Points on a hilly landscape, in no order, each with its height.
From any point a ball takes the steepest step (drop divided by distance) to one of its 2 nearest points. It stops when none of these is lower. Distance is the straight distance between rows; heights are no part of it.
z478: [ 76 140 128  64 101 161  96  98 149 136  72 119 121 101 146 104 117 213
 117 158 114]  h=4.71
z161: [ 83 153 136 115 136 121 142  51  74 127  94 132 178 108 130 123 175 110
 117 152 115]  h=2.13
z639: [ 95 113 109  84 189  76 124 138 105 154 184 143 131 129 145 157 189  69
  82 111 153]  h=4.22
z492: [ 81 144 113 131 145  85 138  87  73  78 125  79 172  95 146 134 200 129
 131 161 153]  h=3.72
z128: [ 96 146 129 131  90 126  96 126 127  98 111  75 111 122 144 124 115 173
 150 147 137]  h=3.36
z87: [111 151 143 186 103 124 120 104  92  81 105  47 162 122 131 107 133 144
 195 152 140]  h=3.95
z185: [209 118 122 106 138 162 142 131 145 145 133 158 118 105 137  75 138 142
 209 160 111]  h=3.15
z221: [ 71 110 132 146 153 104 124 123 125 134 148 115 155 178 114 144 144  70
  45 108 132]  h=5.25
z15: [128 139 149 194  99 124 120 131  95  89 127  57 126 121 134 125 109 132
 196 125 135]  h=4.18
z425: [110 130 158 179  91 134 151 130 164 165 150 130  86 153 106 129  83 107
  90  52 123]  h=4.72
z568: [169  94 113 113 174 137 148 137 132 140 143 183 147 136 119 126 145  80
  83 120 116]  h=3.88
z200: [126 153 199 152 115  91 152 142 100 151 146 160 113 163 107 201 109 107
 124  87 142]  h=1.83
z700: [127 150 175 192 119 108 125 135  92 114  92 112 177 165 102 178  87 116
 135 134 132]  h=5.02
z810: [186  97  86 127 156 169 131 136 139 115 134 118 137 100 142  46 145 116
 178 146 111]  h=4.87
z208: [ 91 153 147  89  78 158 149  65 165 175 131 151  64 107 136  90 133 166
 126  99 103]  h=2.53
z729: [149 129 133  88  99 172 120  89 163 154 110 130 103 101 143  61 132 185
 178 156 104]  h=3.87
z996: [118 131 123  78 107 140 145  86 149 163 142 154  68  99 135  92 146 138
 127 119 115]  h=2.74
z349: [155 130 141 135 121 132 179 137 152 158 177 169  66 131 117 120 124 108
 138  63 124]  h=2.57
z767: [ 83 133 109 119 113 151  81 124 145  94  77  79 168 113 138 103 115 187
 122 165 124]  h=4.30
z226: [145 130 123 143 168 113 143 137  93 100 122 136 185 140 120 139 147 103
 136 148 136]  h=4.65
z350: [ 67 126 132 145 105 150 114  55 119 123  91  88 147 122 116  84 124 122
  96 109 100]  h=2.70
z189: [106  85  69 123 159  95 108 167 138  93 179  88 127 133 154 130 160  86
  91 111 150]  h=3.98
z622: [108 146 148 147  92 149 163 106 173 176 134 155  88 137 100 105  95 127
  88  56 108]  h=4.56
z84: [220 105  98 111 176 153 143 158 137 130 132 176 144 117 128 103 134 113
 160 151 115]  h=5.03
z576: [176 137 158 204 124 162 130 145 159 158  84 136 170 158  89 129  51 114
 141 110 106]  h=3.60
z386: [110 121  91 114 100 128 119 165 189 132 181 114  44 116 150 120 120 157
 108  82 139]  h=3.52
z207: [ 44 138 119  99  95 131 106  95 164 155 119 121  84 124 128 120 126 161
  70  99 122]  h=2.03
z783: [120 140 161 192 144 103 136 117  79  99 102 109 196 159 101 154 122 102
 123 135 136]  h=4.91
z114: [ 99 124 110  73 137 163 121  72  97 155  96 161 156  72 152 100 171 117
  77 181 115]  h=3.63
z273: [ 47 142 154 156 102  88 113  94 103 122 141  76 108 146 119 145 136 101
 113  91 139]  h=2.17
z44: [175 126 125  95 113 164 143 127 160 148 137 156  80  99 138  73 133 156
 173 138 111]  h=3.57
z575: [ 75 112 114 158 110  95 109 140 122 105 175  60  81 139 142 136 136  99
 126  79 153]  h=3.28
z943: [147  80  77 129 153 100 115 188 148 100 175 112 116 154 150 149 145  94
  95 101 145]  h=3.79
z433: [101 129 131 142  95 103 110 176 164 141 153 130  83 158 132 185  96 152
  85 101 145]  h=7.00
z243: [ 93 171 168 113  67 135 155  83 148 173 134 159  58 124 117 129 114 157
 138  86 120]  h=2.38
z481: [128 133 126  70 154  97 148 116 102 149 157 171 107 119 128 150 173 102
 110 127 137]  h=3.00
z931: [104 137 103 137 121 145  90 120 132  83  84  72 196 105 140 106 133 186
 159 195 132]  h=4.01
z983: [ 76 145 139 154  94  78 105 151 104  93 157  70  85 130 143 179 120 143
 150 115 160]  h=2.80
z172: [166 108  96 120 124 110 122 187 143  84 172  95  77 120 161 138 128 145
 169 123 155]  h=4.31
z991: [121 127 141 168  95 128  98 175 148 110 105  97 129 147 126 166  61 159
 108 126 133]  h=2.43
z194: [131 125  97  92 140 119 110 168 148 113 119 150 131 132 134 151 121 160
 101 167 135]  h=3.56
z715: [175 130 141 151 157 142 143 114 105 118 120 137 169 129 107 102 138 106
 192 143 117]  h=2.45
z246: [ 90 114 125 151 126 142 116 115 154 129 107 108 138 149 104 102  98 112
  63 101 107]  h=4.52
z23: [178 142 123 121 138 133 125 142 119 113 108 145 164 121 125 129 127 155
 196 187 133]  h=3.46
z842: [186 113 138 143 185 140 164 114  97 131 141 168 151 135 108 108 144  70
 156 100 112]  h=3.64
z419: [ 71 147 131  85 115 102 117  90 105 120 120 124 116 117 138 141 155 142
 116 146 138]  h=2.44
z496: [151 109 182 198 125 123 146 174 137 151 131 128 152 194 102 183  75  80
  74  90 132]  h=5.47
z866: [144 129 127 100 175  89 135 160  98 113 130 171 176 151 123 192 148 124
  98 166 144]  h=2.75
z140: [ 96 127 132  98 109 201 119  64 162 169  68 140 141 105 124  69 110 166
 108 117  80]  h=4.02
z904: [144 152 178 149 121 145 169  87 125 172 105 188 133 149  82 137 107 105
 123 101 101]  h=2.50
z78: [137 161 142  80 112 101 138 136 127 143 138 179  79 124 127 174 129 168
 149 147 143]  h=5.57
z836: [ 80 154 143 105  91 102 126 121 139 150 154 127  50 127 130 146 131 153
 135  98 143]  h=5.20
z455: [124 152 145  97 110  87 124 171 131 126 141 159  85 144 134 206 111 171
 131 142 154]  h=5.52
z696: [ 99 138  93  94 139  80 111 161 112  83 129 109 157 121 148 174 156 158
 100 187 160]  h=2.76
z153: [132 124 123 157  99 112 105 178 135  96 139  89 100 135 137 169  85 151
 136 126 148]  h=1.69
z322: [163 110 117 136 157 152 161 105 122 139 133 163 132 124 103  83 137  83
 134 103 102]  h=3.47
z892: [100 102 116 109 197  95 135 116 104 161 187 134 135 132 138 128 193  41
  77  91 134]  h=4.16
z506: [110 110 110 147 116 112 117 136 122  97 177  63  69 120 148  99 146 108
 158  93 145]  h=3.65
z46: [102  91  93 101 173 121 133 122 127 156 174 135 118 122 135 106 178  56
  70  96 123]  h=4.09
z794: [154 101  95 168 149 111 125 176 115  63 144  80 160 142 139 139 134 105
 140 122 145]  h=4.73
z264: [172  95 127 188 114 120 122 202 137 103 146 102 125 162 137 181  82 109
 121  95 136]  h=2.41
z978: [ 80 145 128  70 149  78 132  99 100 154 157 147 107 121 136 154 185 100
 108 119 141]  h=2.85
z321: [120 112 108  93 135 126 145 100 132 153 163 144  75 107 128  95 160  96
 117 100 123]  h=2.98
z891: [174  81  98 159 175 128 147 156 118  94 152 117 165 144 125 109 132  73
 116 103 122]  h=4.25
z855: [104 155 133  87 100 148 102 116 156 141  78 156 127 120 121 137 107 204
 125 163 120]  h=4.84
z880: [126 104  89 164 137  96 115 164 107  55 166  58 131 123 151 134 146 116
 146 120 160]  h=4.98
z292: [144 130 129 144 137 152 131  67  97 114 102  94 179  98 140  67 159 119
 198 168 113]  h=3.32
z287: [ 70 133 111  82 107 158  94  89 130 112  79  93 149 100 155  93 141 185
 113 172 115]  h=4.55
z281: [169 139 118 122 130 158 119 134 151 136 100 155 159 129 114 110 108 160
 174 173 109]  h=3.17
z769: [170 128 136 100 160  96 146 174 112 120 150 179 134 159 128 195 136 123
 122 128 144]  h=2.48
z90: [179 105 118 162 165 121 140 162 104  94 137 124 160 149 120 136 127  94
 150 114 132]  h=4.46
z503: [ 91 165 163 107  77 111 131  91 113 138 127 125  67 121 135 145 130 160
 165 127 138]  h=5.13
z416: [103 148 136  96 118  91 143 145 147 163 176 168  58 137 134 172 139 137
 118  95 146]  h=5.26
z620: [150 121 116  94 156 125 155 102  86 116 142 127 131  92 142  92 174 107
 169 151 127]  h=4.13
z625: [143 127 141 168 119 167 127  72 117 126 102  92 165 121 115  64 126 111
 191 130 104]  h=3.11
z269: [ 88 108  72  83 175  90 118 136 107 132 175 110 119 103 159 134 195  88
  87 132 151]  h=4.33
z823: [167 145 138  93 122 120 142 120 108 117 140 118  96 107 146 101 162 149
 215 164 137]  h=4.99
z572: [180 115 136 180 118 147 139 146 141 115 143 113 104 132 121 104  98 112
 178  97 122]  h=5.08
z558: [ 82 113 121 170 130  81 107 153 110  90 169  62 117 153 143 166 141  90
 118  94 163]  h=2.97
z174: [116 122 121  91 173 135 141 101  78 150 112 180 189 111 124 134 175  85
  72 172 122]  h=3.24
z479: [106 137 141 130 100 143 121 153 189 157 113 159 112 147 108 140  77 172
  63 101 117]  h=6.88
z543: [ 64 118 125 114 153 105 111 128 151 153 143 141 145 170 119 156 147  94
  25 129 133]  h=5.36
z521: [162 139 135 112 154 141 146 100 109 148 107 189 151 125 109 122 140 113
 139 147 112]  h=2.94
z480: [124 141 122 158 104 129  93 161 132  93  91  99 154 138 123 153  85 177
 140 166 136]  h=3.02
z251: [ 97 148 148 145 104 149  95 128 159 137  68 126 151 151  99 139  67 172
  90 130 112]  h=6.67
z512: [165 151 151 126 139 156 144  92 129 166  79 209 168 140  86 130 120 128
 149 148 100]  h=2.79
z693: [150 175 172 118 118 145 160  89 132 178  93 216 132 142  93 141 110 140
 148 131 106]  h=2.64
z54: [146 129 136 170 102 187 111 151 199 151  81 112 133 128 109  95  45 178
 125  96 109]  h=5.93
z130: [ 80 124 111 125 114 116 106 114 127  92 130  75 113 118 137 103 137 140
 117 128 142]  h=3.71
z352: [123 133 146 164  75 175 123 144 184 154 107 105  92 116 123  96  60 180
 133  82 110]  h=6.13
z970: [120 133 146 155 104 161 143  89 160 158 107 148 115 139  99  91  98 121
  97  83  96]  h=4.40
z289: [188 140 138 181 149 146 116 148 133 131  87 144 205 156  96 152  78 123
 171 154 125]  h=3.80
z298: [152 102  97  76 173 132 147 150 141 160 155 197 124 119 124 135 157  92
  60 132 118]  h=3.73
z401: [124 173 154 120  85 150 107 107 147 142  74 146 135 129 118 141  90 191
 164 161 123]  h=4.93
z396: [184 114 146 167 129 111 139 183 122 111 159 126 107 147 135 166 106 108
 160  83 140]  h=1.71
z80: [187 123 149 161 105 126 160 193 147 140 172 152  75 141 138 162  97 125
 154  69 138]  h=1.05
z940: [125 154 160  90 133 129 167  59 102 171 123 190 107 116 120 120 157 112
 142 117 102]  h=2.02
z152: [ 89 138 162 134 133  83 133 124 107 149 173 132  98 163 121 176 146  91
 117  80 152]  h=5.35
z583: [ 97 139 122 162 119 116 104 138 114  81  90  81 179 140 119 141 109 152
 117 159 135]  h=3.45
z793: [194 136 134 114 143 138 163 144 145 154 137 208 113 133 112 133 122 132
 149 124 119]  h=1.98
z346: [115 111 110 129 146 113 127 140 130 119 149 121 121 145 126 131 132  95
  98 104 131]  h=3.62
z884: [ 93 161 172 136  66 136 131  68 116 135 101 103  94 123 135 115 112 153
 181 122 120]  h=5.07
z320: [172 127 125  71 144 175 139  75 102 172 109 173 142  75 152  75 172 123
 172 186 109]  h=3.26
z57: [ 90 142 175 193  65 127 112 128 125 136 117  84  96 131 115 151  68 133
 122  89 131]  h=6.42
z195: [217 104 113 165 141 164 139 160 158 122 129 140 139 137 116 100 100 115
 176 118 115]  h=5.34
z461: [ 91 172 182 123  77 106 154  94 128 176 132 173  69 139 108 168 112 142
 125  93 132]  h=2.24
z574: [ 98 123 160 161 147  96 135 126 102 124 143 112 159 184 100 167 133  68
  75 103 139]  h=5.15
z169: [128  80  69 110 141 129 117 161 172 120 183 110  76 120 150 107 140 117
  93  90 132]  h=4.19
z665: [132 109 100 112 119 115 121 152 132  90 174  81  70 108 160 102 150 130
 170 122 150]  h=4.00
z869: [175 111 130 165 139 138 170 139 144 145 167 148  86 141 109 105 113  83
 140  59 119]  h=2.86
z587: [ 96 146 142 131  78 121 130 172 185 161 148 157  80 149 119 168  83 167
  74  92 135]  h=6.96
z303: [162 125  86  55 162 137 125 152 124 137 126 184 131  83 153 124 156 141
 113 192 129]  h=5.64
z776: [132 125 112  91 186  71 137 154  83 104 167 139 162 125 145 175 179 103
 120 142 166]  h=2.46
z879: [ 95 104  74  84 143 122 113 131 124 115 156 104 111  91 160 106 173 118
  96 146 143]  h=4.28
z333: [104 159 182 160  84 108 140 124 125 160 135 148  84 147 108 180  92 134
 122  91 131]  h=2.08
z11: [163 142 130 145 125 162 129 141 169 147  92 170 148 143 103 122  81 156
 132 134 109]  h=2.81
z266: [ 87 158 153  92 118 134 132  69 122 158  84 177 141 131 108 136 129 137
  94 145 104]  h=1.65
z615: [192 109 122 191 123 144 116 193 156 108 114 116 147 151 128 154  69 129
 143 119 125]  h=3.10
z973: [103 111 108 133 143 149 112 112 137 123  89 120 177 138 109 106 116 121
  61 143 110]  h=4.83
z393: [ 46 149 122  72 118  91 126  64  98 152 132 127 110 105 144 139 184 115
 106 135 132]  h=2.67
z956: [145 120  89  67 148 105 133 145 100 101 153 103 112  78 178 101 183 147
 158 184 151]  h=2.90
z311: [ 32 151 138 111  85 114  96  80 135 136 115 106  99 138 123 142 131 148
  83 114 132]  h=1.70
z493: [171 113 136 183  94 141 132 175 143 110 156  86  73 123 142 123  88 129
 180  87 133]  h=4.81
z408: [ 98 145 142 116 112  83 118 158 125 119 135 137 116 158 125 205 120 150
 107 144 156]  h=5.46
z69: [ 93 133 127  98  88 142 111  97 151 123 123  87  74 101 150  85 134 176
 147 125 127]  h=3.61
z846: [167 132 142 155 105 159 117 106 131 127 113  94 135 121 132  78 118 153
 226 162 121]  h=4.92
z535: [160 113 104  96 142 122 143 180 173 143 159 179 102 144 128 157 128 136
  87 118 133]  h=3.41
z838: [114 120 169 196 102 133 138 138 151 154 119 114 127 167  98 142  68 102
  74  72 117]  h=4.96
z848: [ 98 126 136 125 134 121 142  92 119 139 132 141 125 135 106 121 145  90
  95 113 119]  h=3.83
z21: [119 165 180 150  64 153 120  92 137 155  89 116 105 122 120 125  91 181
 181 129 118]  h=5.00
z798: [152 108 180 212 112 113 136 171 112 132 133 102 140 164 115 183  76  77
 114  82 129]  h=5.32
z181: [144  99 106 126 160 139 149 111 119 126 160 132 116 110 123  79 158  73
 116  98 111]  h=3.25
z473: [131 134 177 203 102 111 116 169 115 121 101  96 155 163 114 188  65 110
 112 117 137]  h=5.16
z48: [216  94  92 144 169 159 138 178 163 119 126 164 161 142 124 117 106 113
 138 128 108]  h=5.28
z201: [104 127 136 173 117 126 120 108 108  94 114  82 142 134 111 112 117 106
 133 110 127]  h=2.27
z511: [107 127 132 119  95 156 112  57 123 118 100  69 132 101 158  52 151 151
 183 151 106]  h=4.03
z77: [147 147 147 132 102 128 126 108 106 112 123 100 118 121 146 106 138 158
 223 165 138]  h=5.06
z94: [177 122 105  96 140 135 131 153 125 101 142 122 116 111 150  99 151 150
 185 169 135]  h=4.80
z704: [132  96  89 143 112 136 128 180 188 122 168 112  76 136 145 116 105 130
 100  74 130]  h=3.86
z629: [ 96 157 178 195  69 134 104 109 107 128  90  79 126 133 109 146  67 135
 149 112 125]  h=6.50
z497: [147 115 108  85 127 186 108  99 152 152  98 130 146  87 147  54 140 170
 168 182 106]  h=4.10
z972: [138  76  91 150 151 151 116 163 172 116 135 118 150 152 122 109 109 102
  51 103 110]  h=5.90
z59: [149 116  95  93 168 125 141 134  95 113 131 142 162  95 142 119 172 110
 129 173 134]  h=4.41
z353: [183 145 147 184 136 161 132 114 138 152  92 145 177 144  83 119  81 111
 173 126 110]  h=3.82
z329: [125 166 191 161 113 126 145 100 110 166  88 171 150 169  81 168  86 115
 117 116 119]  h=2.30
z385: [103  98  75 108 147 107 120 134 144 129 193  98  68 106 152  98 167  95
 121  87 144]  h=4.42
z486: [147 157 134 128 132 119 113 152 121 116  87 155 186 144 112 176 109 164
 149 188 137]  h=5.97
z432: [100 151 137 155 106 135 105  87 105  94  85  68 183 113 140 105 138 172
 187 180 134]  h=3.74
z423: [ 96 122 117  72 156 124 133  87  95 159 118 172 149  98 135 130 176  97
  64 157 131]  h=3.42
z237: [ 88 130 135 119 112 160 107 127 172 146  81 141 142 144 107 118  88 168
  55 119 110]  h=6.78
z580: [119  84  75 124 155 146 104 156 154 103 128 115 148 122 134 100 120 123
  56 131 118]  h=5.68
z40: [ 86 157 158  78 120 116 150  60 101 173 110 183 115 128 113 150 155 115
 101 136 118]  h=1.86
z666: [173 155 172 155 135 111 143 139  86 115 119 146 152 146 110 172 118 121
 193 128 137]  h=1.24
z227: [ 97 125 104 163 126  96 118 136 102  59 148  42 137 113 154 120 148 137
 151 142 156]  h=5.22
z470: [165 133 128 132 118 129 147 181 165 144 143 177 100 153 121 162  94 145
 105 108 127]  h=3.19
z436: [115 128  90  62 128 113 104 153 153 122 136 140  98 110 146 134 136 172
  95 165 142]  h=3.81
z952: [129 128 117 128  83 149 130 164 189 140 153 128  54 116 137 109  94 179
 123  92 129]  h=3.16
z442: [ 90 107 107 159 151  79 125 133  96  89 166  70 144 143 138 138 167  81
 112 102 154]  h=2.69
z395: [114 123 159 177 154  94 139 148  96 104 126 113 187 184 111 185 127  94
  90 131 149]  h=5.05
z565: [108 125 134 141 110 177 118  88 158 144  90 124 130 124 109  77  95 144
 115 107  97]  h=4.21
z605: [ 42 154 146 106 107  94 101  99 120 130 110 122 133 148 123 164 137 144
  76 142 142]  h=2.06
z397: [148 115  81 125 159 165 100 134 141 115  84 128 205 103 129  91 125 151
 124 187 110]  h=5.21
z702: [140 116 135 184 116 173 111 151 184 149  78 111 155 149 100 106  44 139
  91  97 105]  h=5.67
z778: [168 122 145 147 134 119 129 189 149 124 114 164 153 184 117 191  90 129
  87 138 134]  h=5.77
z682: [160  97  98 133 149 113 124 185 139  98 140 140 142 160 135 163 125 116
  98 133 137]  h=3.50
z922: [195 132 146 164 119 140 151 177 155 148 123 171 120 152 113 160  78 136
 136 106 117]  h=2.89
z636: [146 130 142 103 176 110 158  97  66 119 155 134 133 111 131 117 182  90
 163 111 139]  h=3.92
z733: [ 94 127 136 105  85 174 107  75 152 126  94  82 111 105 149  62 124 187
 156 133 106]  h=3.85
z737: [ 74 132 108  62  98 145 110  82 147 135 127 100  77  88 161  83 157 169
 118 136 121]  h=3.38
z736: [121 101 106 142 180  89 142 131  85  89 174  93 161 128 143 124 181  69
 117 104 145]  h=2.42
z354: [115 124 107 135 141 160 107 108 130 115  80 122 193 115 117 101 126 137
 111 168 103]  h=5.04
z599: [142 137 107  45 149 100 147 113  81 132 153 120 103  73 172 112 199 129
 160 175 148]  h=2.35
z606: [ 75 108 113 112 150 126 130  93 123 155 143 143 130 124 118 107 159  70
  56 113 122]  h=3.97
z578: [ 93 137 131 104 117 179 116  55 133 151  74 143 164 103 127  87 128 146
 110 142  93]  h=3.89
z898: [123 151 113  95 146  85 128 153  94  84 126 126 152 120 145 171 160 159
 145 191 158]  h=2.22
z860: [197 133 130 103 157 120 156 172 130 131 156 192 113 140 127 163 131 131
 155 120 134]  h=2.26
z570: [115 135 152 178  66 147 110 158 158 131 123  90  85 121 127 131  58 162
 133  89 123]  h=6.29
z70: [140 144 119  48 145 106 149 115 101 136 137 156 100  92 153 136 174 142
 153 171 140]  h=2.72
z541: [127 111 132 152 117  99 122 188 152 128 173 121  97 172 136 188 112 110
  92  79 148]  h=7.05
z815: [132 150 133 138 128  91 122 153  89  77 117 100 154 127 140 172 137 162
 176 176 160]  h=1.52
z231: [146 140 116  32 169  99 146 127  94 154 149 187 105  97 148 158 185 122
 124 162 148]  h=2.99
z469: [153 112 150 201 108 150 126 168 171 139 107 106 138 161 107 144  54 109
  81  86 113]  h=5.27
z557: [176 124 136 170 100 184 104 124 164 144 111  92 130 119 126  67  91 163
 219 138 114]  h=4.78
z100: [144 109  82 106 137 160  99 136 146 103 117 100 138  94 150  71 134 157
 149 181 123]  h=4.08
z156: [169 113 148 129 186 113 164 112  75 117 171 143 135 127 119 115 160  66
 149  79 125]  h=3.78
z651: [ 59 142 166 168  94  73 108 136  97 125 161  78  94 152 130 187 117 109
 123  92 153]  h=2.49
z91: [138 115  84  54 146 149 123 123 128 147 127 155 110  78 157  94 164 143
 104 176 128]  h=5.49
z428: [204 122 159 200 121 149 149 176 159 156 113 156 155 161 101 153  58 107
 136  97 109]  h=3.27
z358: [188 107  88 100 172 155 125 149 121 123 118 152 170  92 140  97 152 128
 155 190 122]  h=4.74
z205: [176 103  84 137 153 162 108 153 149 103 121 103 158 112 139  76 127 137
 165 164 121]  h=4.51
z165: [157 154 121  95 142 126 124 114 106 114 109 134 164 104 140 120 162 157
 196 199 137]  h=3.70
z982: [166 137 137 130 149 123 127 173 136 127  95 185 175 166 106 182 101 142
 112 164 125]  h=5.87
z190: [199 134 140 192 118 149 108 183 153 127  97 127 173 146 113 159  58 143
 174 138 129]  h=3.54
z878: [132 132 113 109 191  73 151 137  61  87 155 106 175  97 154 152 203 117
 142 155 166]  h=2.93
z871: [166  97  94 105 153 171 141 101 120 132 136 135 130  77 145  48 164 103
 144 152 108]  h=5.14
z364: [128 113  93  92 152 117 143 157 165 163 173 179  91 134 134 137 149 103
  70  97 125]  h=3.58
z340: [ 66 135 131 129 122 143 131  39  90 124  86 106 173 116 122  98 149 111
  99 137 106]  h=2.40
z331: [154 108 146 163 146 129 141 176 161 141 125 156 155 194 106 167  94  97
  58 110 123]  h=5.66
z247: [156 135 113  69 143 148 130 100 105 139 113 156 147  85 152  98 168 145
 170 196 123]  h=3.48
z415: [139 126 130  96 183 109 149 127  88 130 126 179 182 134 122 160 166  94
  92 162 135]  h=3.01
z463: [ 75 110 107 146 113 144  98 120 151 105 127  73 112 132 123  92 114 128
  81  98 120]  h=4.12
z270: [155 137 145 125 108 104 143 164 133 132 171 148  60 133 137 162 117 137
 161  94 145]  h=0.33
z29: [116 152 156 124 140 122 155  61  64 132 100 144 176 123 118 130 165 108
 157 149 120]  h=1.90
z608: [ 75 144 156 121 132  71 119 138 107 133 150 130 122 167 121 198 140 114
  99 121 157]  h=5.40
z267: [ 87 135 114 117 167  73 148  99  69  97 154  98 160 101 149 140 205  97
 116 139 158]  h=3.37
z997: [123 143 136 152 142 120 128 112 100 110  93 130 195 142 111 144 127 118
 126 157 122]  h=4.79
z235: [158 115 135 187  99 131 113 168 118  89 148  54 103 117 144 118  95 127
 201 116 139]  h=4.48
z293: [133 141 128 150 123 135 121  73 102 105  98  68 193  98 149  84 169 156
 210 196 130]  h=3.53
z936: [ 77 147 146 141  73 113 102 131 118 112 127  76  81 127 139 146 107 159
 141 112 145]  h=3.07
z796: [ 94 101  96 107 148 125 106 144 152 129 135 137 141 145 123 135 138 113
  37 135 126]  h=5.48
z309: [175  80 111 142 178 136 155 157 138 125 158 149 144 153 119 122 140  64
  86  94 119]  h=4.04
z477: [ 57 123 125 106 108 153 120  44 126 139 111 110 118 108 133  80 146 114
  87  98 101]  h=2.95
z964: [ 96 151 158 168  85 149  97 116 133 128  72  92 149 138 105 135  69 165
 126 125 118]  h=6.58
z989: [195 135 127 136 133 164 155 144 175 165 120 200 127 135  98 113  95 140
 138 125 102]  h=2.37
z36: [158  95  87  80 161 157 136 126 128 143 143 154 111  82 146  76 166 101
 114 140 112]  h=5.31
z751: [210 127 130 131 155 156 139 115 113 132 130 145 160 111 120  80 144 121
 230 160 116]  h=2.77
z602: [ 79 144 123 151 130 103 124 103  93  84 109  82 175 120 133 135 156 136
 128 159 142]  h=3.84
z873: [112 131 118 114 104 134 118 146 159 124 137 136  84 132 127 132 109 165
 109 115 133]  h=2.71
z218: [148 105 123 122 189  82 145 149  88  96 181 121 147 140 138 157 176  78
 128 100 151]  h=2.14
z202: [109 103  61  66 142 118 100 156 156 123 166 115  86  93 161 112 157 142
  92 141 142]  h=4.07
z328: [ 81 130 110  96 110 130 110 130 173 150 140 142  80 122 127 126 125 148
  69 112 127]  h=2.34
z101: [115 116 125 179 123 155 124  83 117 104 105  74 148 123 114  69 119  94
 138 104 105]  h=2.78
z122: [ 62 143 135 100 124 122 114  89 126 131  89 144 149 145 113 143 130 140
  57 153 121]  h=2.07
z942: [148 111 167 171  99  90 138 202 139 149 182 128  87 163 138 207 103 105
 111  57 148]  h=7.10
z581: [ 47 119 106  89 107 136 106  73 135 136 130  85  98  96 142  80 150 135
  92 111 118]  h=3.14
z959: [148 101 125 166 133 138 142 144 152 129 144 127 110 151 111 116 109  93
  95  79 116]  h=3.29
z378: [130 118  90  73 124 137 108 122 123  99 127  92 119  76 177  78 170 168
 156 195 136]  h=3.51
z2: [155 167 142  72 115 132 134 127 147 149 109 183 102 113 128 141 129 188
 171 176 130]  h=5.65
z966: [157 148 194 176 112 110 148 131  87 142 129 141 125 147 104 172  96 106
 167  98 134]  h=1.56
z318: [126 113  96 115 146  94 115 174 128  87 136 126 155 147 138 177 134 134
  90 158 151]  h=3.20
z984: [121 152 186 140 126  95 144 126  95 139 115 157 140 170  97 187 113 121
 118 126 133]  h=2.05
z520: [152 146 117  58 139 133 133 134 133 152 113 203 125 108 131 144 141 161
 127 183 123]  h=5.73
z392: [ 79 131 148 176 120 105 131  92  93 110 130  84 136 145 111 131 130  83
 106 100 132]  h=1.77
z390: [177 111  94  92 134 119 123 183 145  96 156 124  89 113 158 129 142 161
 172 158 147]  h=4.57
z863: [149 140 151 161 130  99 130 162  90  93 126 119 151 148 123 184 115 133
 169 137 152]  h=0.78
z171: [142 153 149 145 146 126 145  90  75 111 109 124 180 119 120 122 153 109
 204 149 131]  h=2.16
z304: [186 129 135 112 145 136 180 144 148 161 172 196  82 123 118 112 133 118
 152  88 122]  h=2.31
z356: [103 140 160 124 139  82 143 146 141 174 191 161  78 164 122 183 140 100
 109  61 150]  h=5.30
z987: [171 112 117 150 118 200 104 122 181 142 112 103 132 117 126  43  99 158
 182 127 100]  h=4.58
z119: [ 89 125 113  69 121 179 113  62 121 149  86 141 147  79 151  82 151 146
  98 164 105]  h=3.77
z244: [138 117 115 125 117 193 103  93 160 139  93 106 156 107 130  46 117 165
 168 146 101]  h=4.34
z449: [141 133 145 150  99 109 129 163 125 112 155 111  75 129 136 159 111 151
 175 117 151]  h=0.94
z865: [159 135 135 101 150 168 154  72  98 162 109 181 154 100 125  91 160 100
 150 151  97]  h=3.09

Two balls start at each pair of points below. Name the first point that both come to, or write -.
z570, z493 => -
z520, z982 => -
z794, z235 => -

Call two points neighbours if one is among the 2 nearest of the other. Go from one point of each pair to the other, from neighbour to neighbour, staying as low as possible. Name the highest point that can't be avoided.
z270, z922 => z353
z218, z29 => z77
z392, z29 => z511
z200, z793 => z165
z311, z266 => z122
z218, z922 => z602
z599, z311 => z481
